Each row is a point on a landscape with many peaks, with its height.
A climber steps from a point to the highest of its 6 nearest points, and stops where none of them is higher. Distance is the straight distance between rows; heights are no part of it.
bol: [139 150 142 136 104 117 129 122 152 173 129 128 153 122 180 108 146 156
 127 174 175]  h=376
sen: [153 117 141  80  92 120 193 137 150 137 142 192 133  41 136 155 141 150
 102  68 153]  h=331
zor: [120  87 145  94 123 126 179 120 152 132 141 208 143  33 127 148 150 148
 106  79 158]  h=505
Tobi: [108 111 131  91 148  70 151 140 163 131 150 193 118  92  96 144 136 105
 140  70 178]  h=169
maz: [118 114 131  79 128  87 184 139 161 125 142 191 116  74 115 142 135 112
 126  66 177]  h=468
Fod: [105 128 100 101 113  95 122 154 160 128 128 175 178 139 156 112 137 141
 122 110 165]  h=448
Pem: [117 155 167 144 162 135 111 143 125  57  92 123 157 104  90 153 107 115
 102 149  68]  h=607
dopu: [158 143 111 129 170 167 149 137 119 136 199 123  95 159 139 110 145 139
 105 143 114]  h=292
zof: [124 107 130 153 115 138  79 175  89 113  96 111  97 103  89 135 114  84
 138 140 100]  h=566
pofe: [105 109 105 101 126  78 117 155 161 130 137 175 168 141 139 128 137 139
 118 101 169]  h=450
Nofa: [143  85 144 154 129 154 164 177  98 153 123  62 114 135 115 114 132  96
 155 112  96]  h=531
dimi: [118 142 118  77 104  97 133 147 160 135 122 168 155 131 157 121 143 116
 119  89 180]  h=476
nofe: [ 97 122  82 127 152 114 139 120 158 137 107 170 153 138  52 151 121 171
 128 131 127]  h=133
Siti: [178 168 130  59 116  76 173 100  74 170 136 151 113  80 153 112 149 175
 133 122 144]  h=318
dagum: [117 137  78 131 116 164 141 112 176 153 143 126 132 102 149 129 125 140
 141 165 150]  h=288
vot: [141  88 141 154 131 159 182 163  99 156 111  46 113 134 117 123 130 111
 162 111  96]  h=502
rato: [112  89 153  98 139 118 134 110 140 138 124 218 140  10  96 162 120 147
 120 107 182]  h=374
tubo: [125  92 127 158 121 136 102 166  91 145 114  85  86 144  99 132 139  71
 153 124 104]  h=375
nava: [146 132 120 162 125 129 174 117 164 160 169 114 121  97 150 127 138 167
 126 184 139]  h=555
tufo: [120 104 142 148 134 127 108 139 124 138 128  53 113 186 148 126 146  75
 170  97 102]  h=314
sisa: [100 145 140 112 170 152 105 112 144  58  98 113 126 127 103 147 143 150
 105 124 126]  h=491
ponor: [132 107 146 179 127 133 106 105 124 109 125  53 144 207 166  99 132  94
 156 114  89]  h=479
dup: [127 123 128 147 123 126  98  81  78 107  88 105 128 210 108 151  54  98
 131 161  93]  h=621
nolof: [169 169 125  69 127  66 163 101  86 169 137 152 113  92 160 104 135 164
 136 135 148]  h=407
gerav: [112 148  93 115 148 189 112 106 132 133 153 116  95 124 131 128 131 131
 122 151 140]  h=434
dagus: [132 117 120 123 161 196 114 124  91 117 178 127 122 139 135 111 149 129
 106 143 119]  h=272
pivab: [147 190 139  75 120  82 158 116 106 182 124 145 113 105 165  92 155 153
 138 126 166]  h=485
falo: [120 137 114 137 101 123 142 124 164 165 124 131 154 105 177 115 136 160
 137 180 164]  h=217
topur: [ 87 128  80 133 149 113 136 125 168 127 104 160 148 136  58 146 126 180
 141 127 131]  h=211
nuno: [148 136 176 177  93 156  71 106 149 107  94 125 119 197  90 179  53 100
 105 105  92]  h=487
fotu: [107  87 128 168 136 130 103  97 113 116 121  81 144 213 162 113 124  76
 169 127  63]  h=238
fipu: [143 139 159 157 112 115 154 119 142 163 144 123 132 114 167 110 154 168
 129 186 167]  h=473
mipus: [152 144 111 157 136 136 180 120 154 165 189 112  92 107 146 133 130 146
 139 181 136]  h=464
nesu: [ 89 129  86 124 161 122 137 122 162 136  92 169 130 140  39 158 119 177
 121 115 131]  h=196
faka: [125 158 160 160 138 123  97 152 127  93  92 131 135 106  78 140  99  89
 112 142  72]  h=369
mavil: [121  87 141 151 115 123  82 132 105 128 112  92  75 157  95 153 123  74
 147 124 108]  h=494
refef: [125 147 132 140 126 140 108  82  89 111  82 103 130 203 107 157  25  92
 139 164  95]  h=489
Nin: [182 122 125  78  99  76 131 108  89 159 143 152 102  55 169 124 147 225
 130 117 149]  h=158
Tetim: [140 161 174 176 120 124  88 150 148 105  81 133 105 146  62 150  90  93
 111 132  67]  h=398
refa: [129 107 144 155 115 105  72  87 106 107 101 100 123 208 113 165  52  90
 118 156  97]  h=606
sepus: [174 184 128  58 111  85 177 104  94 167 127 157 114  87 156 117 138 166
 141 125 154]  h=294
gude: [ 98 133 138 121 173 155 102 118 129  42 102 117 146 110 109 132 130 137
 104 141 115]  h=534
Misop: [114 140 160 136 157 133 104 130 117  50 102 124 156  99 104 131 122 114
 111 156  91]  h=574
fid: [128 175 127  59 101 100 169 145 136 133 136 149 131 103 147 119 144 117
 129  97 177]  h=511
leva: [107 156 184 136 176 123 116 130 151  73  95 123 162 109  96 156 101 127
 106 157  73]  h=724
nolo: [147 120 155 171 102 124  63 121 133  98  97 113 100 182  97 167  73  95
 120 130  97]  h=605
Dofu: [114 100 139 129 138 169 103 149  81  78 111 117 150  99 111 118 136  90
 115 162 107]  h=490
nom: [175 151 137  57  78 118 172 114 119 137 144 177 118  66 151 150 140 175
 108  86 143]  h=614
tor: [113 131  69 130 106 148 143 137 166 148 124 136 156  95 158 120 119 142
 140 156 154]  h=332
Mopo: [ 79 142 105 126 179 161 107 105 151  82  92 128 111 139  88 129 136 159
 117 118 133]  h=350
mana: [126 120 134 196 127 150 104 115 129 102 133  48 147 204 177 100 131  94
 171 115  93]  h=535
debi: [116 117 135  94 157  55 113 133 161 121 151 195 136  99  93 149 142 111
 115 100 183]  h=702
nop: [119  90 129 145 124 150 116 169  74 119 110  97 115 110  91 128 136  78
 132 146  90]  h=719
fen: [106 118 136 111 155 170  89 133 105  68 125 113 137 111 128 117 136 115
  98 146 113]  h=337
Pog: [121 124 120 114 167 202  98 115  96  98 157 131 114 133 143 116 142 118
 104 142 138]  h=273
Lotik: [110  81 138 167 139 113  96  76 102 113 114  90 125 210 143 145  90  87
 149 152  80]  h=542
domot: [154  91 145 126 148 191 130 149  76 129 158 108 146 132 135 117 142 122
 105 144 101]  h=247
salin: [116 108 137  88 140  84 172 141 150 126 140 200 112  56 109 156 136 113
 131  71 176]  h=373
sizaf: [137 136 113 107 159 187 128 120 118 134 189 117 105 142 140 120 149 107
 108 149 128]  h=339
sez: [125 151 132 126  97 112 135 140 156 167 137 135 163 109 179 109 149 150
 115 172 179]  h=204
zinev: [112 122 120  93 132  72 129 150 169 121 142 184 156 122 138 128 149 101
 117  76 186]  h=456
Lilak: [110 127 131  87 124  83 132 158 172 130 142 162 155 135 145 122 143 128
 121  81 180]  h=472
mes: [141 133 154 171 124 140 117 134 130 121 122  34 121 191 169 101 123  88
 170 104 103]  h=430
mape: [135 156 152 170 115 127  66 159 130 102  92 138  92 140  81 149  94  90
 120 134  74]  h=159
ligu: [118 104 126 185 127 137  95  92 119 101 123  66 146 214 174  95 124  94
 179 123  75]  h=478
burim: [161 154 119  84 141  60 166  97  70 169 134 146 103  91 147  80 157 185
 140 127 159]  h=557
ven: [139 180 150  98 106  88 155 114 108 177 133 143 136 124 167  93 167 156
 131 149 176]  h=523
nafo: [103 116  91 120 104 104 112 150 175 133 121 166 191 124 155 111 130 146
 118 122 157]  h=467
Kuz: [106 105 100 107 125  75 107 136 168 113 143 188 185 137 128 133 129 152
 112 106 158]  h=439
bodab: [ 90 122  54 126 121 138 135 126 173 134 105 143 151 108 121 133 120 147
 142 128 132]  h=385
vof: [100  83 153  91 139 128 157 119 145 150 137 217 154  19 121 146 135 150
 104  91 171]  h=442
sabit: [140 100 135 153 131 148 155 165 103 149 126  51 106 146 111 122 140  85
 163 111  94]  h=462
lub: [147 151 160 144 111 103 150 128 137 172 147 128 138 119 162  91 166 172
 130 174 194]  h=504
nufi: [119  97 133 130 151 178  96 138  79  82 133 119 148 112 127 121 139 104
 107 150 115]  h=433
raval: [131 170 175 163 139 131  94 151 155  97  81 139 140 121  72 154  77  94
 115 134  66]  h=538
Mida: [116  97 125 158 123 126  94 171  97 127 101  92  81 133  93 135 138  65
 144 130 105]  h=431
fupur: [169  97 144 151 124 167 168 168  84 152 133  82 133 135 129  97 116 152
 136 121  84]  h=558
tumab: [105 122 114 106 154 200  89 115 119  88 137 118 125 120 136 120 151 112
 105 135 134]  h=354
zad: [164  92 154 147 124 183 143 170  88 130 148  88 141 149 140  97 125 173
 101 129  88]  h=454
ropa: [ 86 142 109 122 180 141 128 108 168 104  97 142 110 148  60 137 140 168
 123 112 129]  h=297
Nak: [133 141 140 139 123 163 128 104 102  93  87 108 162 209  85 174  22  90
 144 146 104]  h=197
fos: [101 155  63 116 144 180 115 115 159 128 135 131 109 112 126 133 129 128
 139 132 135]  h=738
Rober: [139 132 145 141 108 141 111  90 107  93  93 108 144 218  94 166  28  95
 129 154  99]  h=364
fise: [143  91 138 157 138 141 120 134 112 144 118  55  90 168 120 130 142  86
 169 100 114]  h=382
kir: [ 75 130  89 137 163 128 134 116 154 119  89 159 124 130  57 145 125 174
 116 122 130]  h=201
kaz: [ 98 129  65 131 108 137 133 134 168 139 110 151 158 104 143 131 123 158
 139 137 128]  h=427
zur: [150 142 142 174 119 109 171 119 146 168 160 119 122 107 172 121 155 183
 137 189 162]  h=378
Ridof: [118 127 139 159 126 129  82 158  88  97  96 112 127  97  76 135 120  94
 122 154  88]  h=355
pone: [129 138 138 172 112 120  71 157 118 102  94 129  97 126  72 153 101  89
 120 131  81]  h=299
safut: [137 154  85 111 156 183 130 111 141 145 173 124 101 120 130 116 145 118
 134 158 137]  h=401
mubi: [143 121 153 172 124 141 109 117 129 114 134  39 126 196 178 106 123  87
 173 101 100]  h=465
losof: [116 111 137 164 115 108  70 149 102 122  99 104  79 150  95 151 122  77
 138 129 100]  h=488
nanod: [128  92 134 166 112 107  67 114 109 123  99  94  87 191 119 162 112  85
 135 136 106]  h=551
Muda: [135  77 141 152 126 163 143 171  80 140 138  93 124 121 111 118 142  98
 140 130  98]  h=477
likav: [149 186 160 122 128  83 158 106 105 177 132 138 124 123 163  72 181 169
 130 160 178]  h=560
Mut: [ 98  96 119 188 143 129 114  81 106 113 109  89 147 218 147 120 111  90
 165 142  63]  h=296
boboz: [144 142 155 180 118 103 163 117 133 167 153 127 116 111 161  91 173 186
 123 178 166]  h=381
Puvep: [136 136 136 167 111 120 158 119 157 179 154 118 134  93 167 119 146 162
 138 185 158]  h=471
Beda: [155  86 142 154 124 170 149 161  82 142 137  84 140 131 130 110 131 116
 126 132  89]  h=413
Lof: [ 83 141 149 113 181 152 120 102 152  84  93 128 119 147  75 162 132 166
 103 120 140]  h=343
rem: [131 185 136  65 100 105 148 144 130 156 124 141 145 119 172 103 147 131
 126 125 177]  h=330
vasi: [129 120 117  77 110 103 191 142 147 130 149 181 119  59 129 148 135 123
 120  62 159]  h=481
Vizem: [123 105 134 161 114 127  93 155  92 128  96 118  95 127  97 144 128  75
 145 139  99]  h=503
vuma: [167 104 147 133 145 182 134 154  89 138 169 106 132 155 140 104 140 148
  98 131 106]  h=274
Rogeg: [144 153 166 176 113 138  69 146 144 118  89 133  98 157  81 173  89 103
 100 123  83]  h=309
zedal: [154 153 105 145 157 137 162 128 139 140 208 122  81 134 136 120 147 144
 122 151 109]  h=351
moru: [157 164 135 110 137  69 169 100  82 181 128 140  99 103 157  67 168 165
 133 134 161]  h=612
nulur: [136 181 148  78  96 101 143 140 129 173 130 153 143 121 171 101 157 141
 125 134 185]  h=345
simeg: [ 86 140 109 105 171 166 107 100 157  77 101 133  98 124 113 142 138 143
 107 119 136]  h=506
venu: [126 135 103 109 160 194 107 115 123 120 170 115 105 134 136 129 138 114
 109 134 138]  h=313
fize: [120  90 131 160 119 116  65 116 103 128 111  75  89 192 129 159 124  73
 149 119 107]  h=521
gidi: [113 145 143 157 129 118  81 166 109  94  84 128 129 105  71 140 103  90
 129 153  70]  h=105
kufim: [173 121 114  77 104  66 126 101  86 165 156 147  98  61 173 131 161 234
 140 118 150]  h=266
Mag: [121  86 140 159 132 114  82 134 115 136 118  69  88 186 121 143 139  73
 147 110 101]  h=425
kipa: [116 103 125 160 136 117  96  76  85 106  99 100 135 211 115 151  64  96
 143 168  83]  h=673
Niva: [143 114 146  73  82 118 182 123 147 137 145 192 146  43 141 138 152 170
  97  72 139]  h=268
tas: [150  90 152 155 130 170 155 163  82 132 157  92 135 150 126  97 130 139
 107 121  93]  h=409
vadul: [109 120 123  92 152  70 137 135 156 129 145 198 114  63  99 154 137 105
 133  81 186]  h=689
Suli: [126 133 130  66 112  85 170 157 156 133 147 178 134  99 132 130 140 105
 123  75 176]  h=528
bazug: [130 111 148 163 130 134 115 136 130 129 128  39 113 194 157 116 129  74
 174  93 101]  h=386
Biz: [157 122 132 137 150 183 139 153  95 137 191 120 121 162 151 111 139 152
  91 131  97]  h=325
Fip: [ 86 126  74 131 152 128 132 126 159 124  88 159 130 114  82 139 121 167
 139 126 133]  h=240
dibi: [115 102 135 109 161 194 100 128  85 113 158 124 134 123 143 115 149 102
  98 146 126]  h=368
Fami: [139 102 137 124 148 195 123 140  82 124 179 115 136 141 154 109 146 129
  91 139 114]  h=155
Rokol: [142 139 145 182 124 156 109 117 115 106 132  31 143 188 185  97 126  90
 174 107  99]  h=446
dus: [113 127  88 136 100 142 139 118 169 160 138 130 145  92 162 125 117 148
 139 177 149]  h=264
latu: [121 129 108 113 157 198  99 111 116 117 158 121 103 128 137 121 152 119
 113 142 137]  h=265
numu: [116 121 127 155 123 143  92 157  84  85  99 121 133  99  94 130 126  87
 121 166  89]  h=321
lokor: [142 111 145 150 130 137 144 150 123 143 123  43 100 174 122 119 141  90
 166  92 104]  h=352
nimid: [120  82 143  94 125 113 175 131 145 136 143 212 137  22 125 142 136 139
 115  72 163]  h=520
Bedi: [150 190 137  87  92  97 151 138 121 173 127 145 131 120 174  96 152 142
 134 137 179]  h=421
sikez: [167 167 132  49  86  99 189 122 112 138 120 154 117  69 152 142 134 167
 125 104 152]  h=516
modak: [147 157  88 130 152 164 151 110 135 154 191 117  97 117 134 118 139 123
 137 168 138]  h=371
Pon: [ 98 149 111  88 111  88 129 156 159 121 141 167 162 134 165 130 150 117
 120  87 183]  h=459
giz: [131  97 146 162 130 127 103 115 125 123 127  48 111 199 144 136 136  81
 165 104  99]  h=312
Fav: [148 132 164 155 111 143 101  98 131  90  90 122 153 196  95 184  49 100
 123 104  94]  h=609
dopa: [148 150 115 127 153 175 142 116 137 151 197 118  90 131 130 125 141 128
 122 147 120]  h=344
tek: [156 130 152 160 103 132  98  92 117  96  91 110 138 206  93 172  23 105
 124 129 101]  h=372
fovod: [143 126 128 192 116 151 106 106 118 112 139  50 159 200 189  85 119  96
 173 125  81]  h=460
Fuz: [171 112 150 132 137 183 145 155  91 137 177 107 142 169 137  92 134 157
 100 118  96]  h=356
Ded: [100 139 111 116 171 178  90 107 135  64 113 110 119 125 126 131 136 134
  98 122 126]  h=452
Bepi: [157 183 133  72 128  81 163 111  93 179 128 149 114 108 155  95 145 174
 132 123 164]  h=447
giku: [122  79 138 139 123 159 114 159  73 124 120 106 144 108 114 118 130  91
 125 142  98]  h=593
lezo: [119 109 122 104 139  61 113 143 165 122 148 195 154 127 117 142 141 116
 120  87 181]  h=377
dun: [152 125 148 158 125 138 165 160 113 144 117  46  91 171 140 105 127  96
 171  92 107]  h=486
sinep: [112 139 105 100  99 102 129 158 166 134 123 162 183 130 156 114 141 133
 122 119 175]  h=559
Duvav: [ 91 141  97 108 163 183  89 108 137  87 125 126 110 121 126 119 140 130
 107 131 144]  h=541
pato: [180 148 123  61  83 102 165 106 103 147 141 164 117  55 160 143 141 198
 121 104 156]  h=507
Posel: [109 137 148 156 144 130  96 151 110  71  88 126 139 102  89 128 107  91
 101 147  79]  h=410
lomo: [101  84 116 181 136 113 100  78  92 112 103  86 144 213 137 122  99  84
 156 151  71]  h=458
Rov: [103 125  75 128  91 122 131 137 184 134 125 153 181 108 160 110 124 143
 130 139 156]  h=412
dukez: [105  85 116 174 139 116  90  80 103 118 111  76 126 216 141 126 107  83
 159 138  73]  h=293
sut: [154 184 130  55 105  93 169 125 103 170 128 153 124 100 159 123 146 146
 132 128 177]  h=379
Zufu: [112 113 124 104 143  57 110 139 161 114 158 198 155 140 122 144 133 128
 114  97 170]  h=367
romu: [147 156 166 184 112 149  75 132 172 111  94 136 118 166  71 164  70  93
 102 121  77]  h=424
pez: [161 146 139 128 153 172 140 139 104 139 194 116 112 171 144 110 145 155
 102 137  99]  h=275
lunu: [120  84 139 150 127 109  65  89 102 115 111  89 115 201 128 162  90  93
 132 135  90]  h=587
Mirar: [123 146 148 169 113 119  73 161 107 102  92 116  90 118  72 154 111  91
 127 139  86]  h=365
puba: [107 128 126  72 132  78 160 149 163 125 153 184 132 103 127 141 145 101
 117  61 189]  h=493
Vis: [105 130 134 122 167 168  81 118 119  52 117 122 132 112 126 120 132 124
  98 139 120]  h=426
lem: [100  98 120 172 143 116 102  66  84 115  99  94 140 219 110 134  81  85
 147 170  74]  h=539
fak: [160  91 128 155 123 168 157 176  71 146 130  76 114 136 119 115 128 111
 148 126  94]  h=438
fuv: [123 146  87 134 124 164 154 110 173 175 156 123 116  94 145 127 127 139
 152 170 137]  h=289
Zuvur: [134  81 134 147 127 161 131 163  79 143 114  95 114 118 104 128 148  78
 149 129  95]  h=518
Norul: [146 181 145 100 124  87 149 119 112 186 126 152 120 117 161  80 157 163
 122 142 181]  h=532
rup: [100 129 173 110 186 146 127 108 170  73  96 123 139 145  73 170 127 163
  98 133 121]  h=544
kop: [148 173 148 126 137  79 158 108 102 173 137 159 122 113 161  73 182 178
 137 141 172]  h=570
damav: [112  97  87 126 144  75 117 130 158 132 132 189 184 138  94 140 109 155
 126 133 139]  h=363
tilal: [155 121 156 158  92 141  81 102 135  98  90 120 116 199 105 186  43 103
 113 121 104]  h=405
Sutu: [ 84 121  48 124 129 136 131 125 182 118 101 155 132 108  93 129 118 164
 137 116 133]  h=466
gevug: [130 158 164 167 117 133  82 158 130 105  88 124 106 132  69 147  87  89
 115 146  73]  h=244
Vonov: [142 140 151 165 105 134  60 140 139 109  90 125  90 158  74 161  85  99
 122 125  92]  h=225
Nitu: [128  78 131 151 126 170 132 173  73 136 135  93 141 112 117 119 141  93
 137 143  89]  h=515
Fafi: [122  86 148  89 128 106 170 130 145 138 132 211 136  31  92 153 130 127
 121  73 181]  h=451
Forip: [149  84 152 143 132 186 145 156  80 134 147  98 153 128 128 108 146 129
 117 135  93]  h=249
lopi: [118 114 138  89 153  78 144 134 156 136 131 215 120  26  93 146 126 113
 132  97 182]  h=257
roru: [134  94 151  82 108 133 179 126 151 133 146 210 141  44 135 147 148 149
  91  70 156]  h=329
fite: [144 151 135  72  98 103 200 134 135 133 140 178 131  69 150 139 135 127
 119  82 169]  h=601
zev: [153 131 124  63  92 110 196 135 143 136 138 169 119  69 133 144 135 143
 122  69 150]  h=586
tup: [151 157 104 133 146 155 161 117 146 154 198 111  85 123 136 126 125 136
 128 157 117]  h=384
Batul: [131 108 150 160 109 113  49 108 106 117 100 102  88 188 104 173  94  92
 130 132 102]  h=512
geb: [151 111 147 160 117 161 169 168 103 146 115  51 104 137 117 112 127 114
 160 103 103]  h=561
zitan: [145 128 162 169  97 136  71 122 146  98  90 122 105 187  92 178  61 104
 111 122 108]  h=366
Pesim: [153 147 167 171 114 109 151 120 142 175 158 134 137 117 166  97 161 188
 129 178 175]  h=457
rabu: [113  97 137 157 131 108  79  89 117 121 118  64 123 210 153 140 130  82
 161 122  81]  h=5
zusi: [ 97 108  56 134 120 132 140 137 168 127 109 150 169 112 127 129 124 165
 142 122 137]  h=422
Pimel: [134 154 157 175 121 140 112 121 117 112 133  38 127 191 174  81 126  92
 174 106 108]  h=408
fiv: [123 171 134  68  99 100 162 157 159 127 133 166 136 119 155 121 144 113
 125  80 178]  h=597
vuseb: [133  85 136 122 147 185 117 146  74 114 144 110 152 109 128 106 148 109
 104 153 118]  h=474
pufi: [180 161 127  54  85  97 173 114  97 159 133 152 115  69 160 130 137 176
 132 108 151]  h=298
Dolug: [127  98 146  81 114 114 189 132 152 136 138 204 121  46 122 138 139 127
 118  71 160]  h=679
zun: [ 88 142 102 121 172 139 127 118 170 122  82 148 119 147  49 158 133 176
 125 122 138]  h=287
sav: [134 172 152 116 102 116 146 127 129 177 134 136 143 126 159 100 162 157
 123 168 187]  h=445
Zafo: [165 109 129 148 142 180 148 155  94 137 166 104 133 149 143  96 130 165
  94 124  92]  h=391
runo: [ 88 149  70 123 142 175 116 108 166 101 118 130 103 114 118 126 139 142
 132 120 140]  h=629
konuf: [115 143 108 128 103 134 128 144 168 159 124 134 156 104 171 127 123 148
 133 155 166]  h=261
ves: [ 94 103  79 125 131  92 121 136 165 122 130 171 190 127 123 122 119 151
 129 122 153]  h=470
Dedov: [ 91 135  56 131 117 163 134 120 173 144 138 130 120 101 143 136 118 131
 144 140 144]  h=444
Sak: [152 178 131  46  84  99 179 138 122 142 138 157 124  85 151 138 128 134
 130  96 163]  h=522
Ful: [115 109 115 106 148  53  99 130 165 119 141 197 174 140 104 146 127 133
 115 107 163]  h=357
Tubi: [ 96 111  74 138 101 109 120 140 181 135 128 160 169 117 132 119 118 152
 125 132 151]  h=565
mit: [118 172 125  80  87 102 137 153 154 149 126 156 159 129 165 111 155 130
 117 120 183]  h=317
gaf: [166 154 109 161 149 108 186 120 146 136 196 111  94 114 148 117 145 159
 135 166 112]  h=402
Bib: [119 120 126 199 124 148 105 105 116 101 134  64 166 193 176  93 114  91
 185 140  62]  h=480
Nud: [ 81 110  68 135 121  99 125 134 166 123 115 175 177 123 125 119 126 166
 128 127 134]  h=437
Pozeg: [110 126 136 134 146 143  96 148  86  62 106 127 146  92 105 119 123  98
 109 162  92]  h=267
Desab: [115 137  71 125 142 189 125 106 155 136 152 120  93 105 131 135 128 126
 135 143 137]  h=684
fofa: [147 131 136 175 122 107 153 114 155 178 168 114 126 105 163 124 154 177
 130 192 153]  h=463
Bim: [109 148 121  96  84 115 116 152 157 153 125 149 172 131 183 110 147 134
 110 129 175]  h=295
zorul: [115 102 135 171 139 135 103 115 126 122 131  57 133 207 152 124 132  85
 169 116  86]  h=678
mot: [168 136 140  65  80 134 173 122 142 141 143 186 135  49 138 149 140 175
 102  89 141]  h=562
Tefa: [167 137 116  80 139  69 161  91  74 164 142 152 110  73 160  98 149 197
 135 122 142]  h=600
leg: [142 121 144 148  96 130  86  93 112  97  93  99 129 197 109 167  45 110
 118 145  96]  h=530
guze: [151 115 140 117 158 195 124 129  96 132 196 118 134 163 143 104 149 127
  94 136 116]  h=156
beno: [138 148 111 154 116 132 161 113 156 171 166 117 129  97 155 133 126 156
 134 185 145]  h=461
lor: [129 171 120  72 101 109 152 150 144 145 131 154 145 124 171 109 149 125
 125 102 187]  h=455
zipe: [157 167 149 154 134  84 162 109 117 172 139 137 111 117 147  62 194 183
 122 150 178]  h=533
sevo: [ 88 122  65 142 134 120 133 129 174 115 101 168 154 110  95 140 126 166
 130 125 129]  h=608
gavif: [141 179 146  94 103 103 142 130 121 179 128 143 138 125 171 107 166 146
 128 153 188]  h=453
buv: [ 82 142  77 119 153 151 134 104 172 102  96 153 112 127  69 135 135 151
 133 112 141]  h=469
Fuled: [184 140 123  66 129  77 145  92  83 160 131 148 108  70 160 117 133 201
 137 125 153]  h=436
kas: [ 97 148 168 110 168 140 115 125 141  56  96 123 154 116  98 145 113 144
 100 150 108]  h=575
dubuz: [107 150 181 149 164 133 113 140 147  86 101 126 157 112  82 144  99 106
 100 157  67]  h=610
meli: [140 164 161 135 120 103 150 123 138 184 127 132 138 127 170  90 175 164
 121 166 190]  h=526
norid: [155 140 127 121 157 187 136 130 117 144 201 122 101 156 142 113 139 138
  97 142 108]  h=277
Zato: [107 106  77 132 138  91 132 120 159 124 125 192 183 139  88 136 114 178
 128 129 127]  h=271
fas: [118 125 141 163 113 123  83 168 102 113  91 118  90 115  95 139 111  83
 127 141  84]  h=495
vifu: [152 130 127 173 133  96 186 107 152 138 186 106 105 108 151 119 143 164
 131 187 132]  h=449
namu: [ 89 140  73 118 149 167 120 114 171 104 113 140 116 115  95 130 138 140
 134 118 137]  h=611
supip: [113 136 113  77 111  85 133 155 164 126 145 176 149 124 145 128 141 107
 122  78 182]  h=492
bogog: [157 144 134  69  77 101 191 126 133 138 136 171 126  65 147 143 135 163
 122  90 154]  h=681
labug: [124  84 139 161 140 119  89 110 115 121 119  57 115 199 162 134 135  86
 171 118  90]  h=147
tela: [109 122 136  83 141  71 144 150 162 123 149 179 124 102 125 141 146 106
 131  74 178]  h=387
zogi: [129 102 142 153 127 139 128 156 118 144 114  63  97 165 124 120 141  86
 168 100 103]  h=393
Debu: [117 159 164 155 155 108 109 153 138  91  90 135 151 109  73 136 101 107
 106 157  72]  h=550
mared: [157 122 151 153 128 156 175 171  86 144 110  44 106 143 133 101 120 128
 157 100  89]  h=706
Rulur: [133 128 103 147 102 154 155 101 166 176 150 120 135  91 165 124 132 152
 141 190 159]  h=336
Fuzug: [ 95 146 113 115 169 170 106 111 148  63 116 120 112 126 107 128 137 151
 100 131 129]  h=443
givu: [122 105 141 159 129 112  77  70 103 107 105  97 117 202 133 153  73  91
 132 164  83]  h=620
zovi: [ 95 104  74 134 136 102 134 129 151 127 108 184 175 134  87 134 120 169
 131 117 129]  h=241
puz: [193 136 127  73  86  93 149 106 102 153 140 164 109  52 154 145 135 218
 116 110 143]  h=250

Where does a climber stop that starts at each point below?
sez -> moru
mape -> leva
losof -> kipa
Pog -> nop
guze -> mared
Fami -> nop
pez -> mared
dagus -> nop
sepus -> moru
kir -> fos
nesu -> fos
Mag -> kipa
boboz -> moru
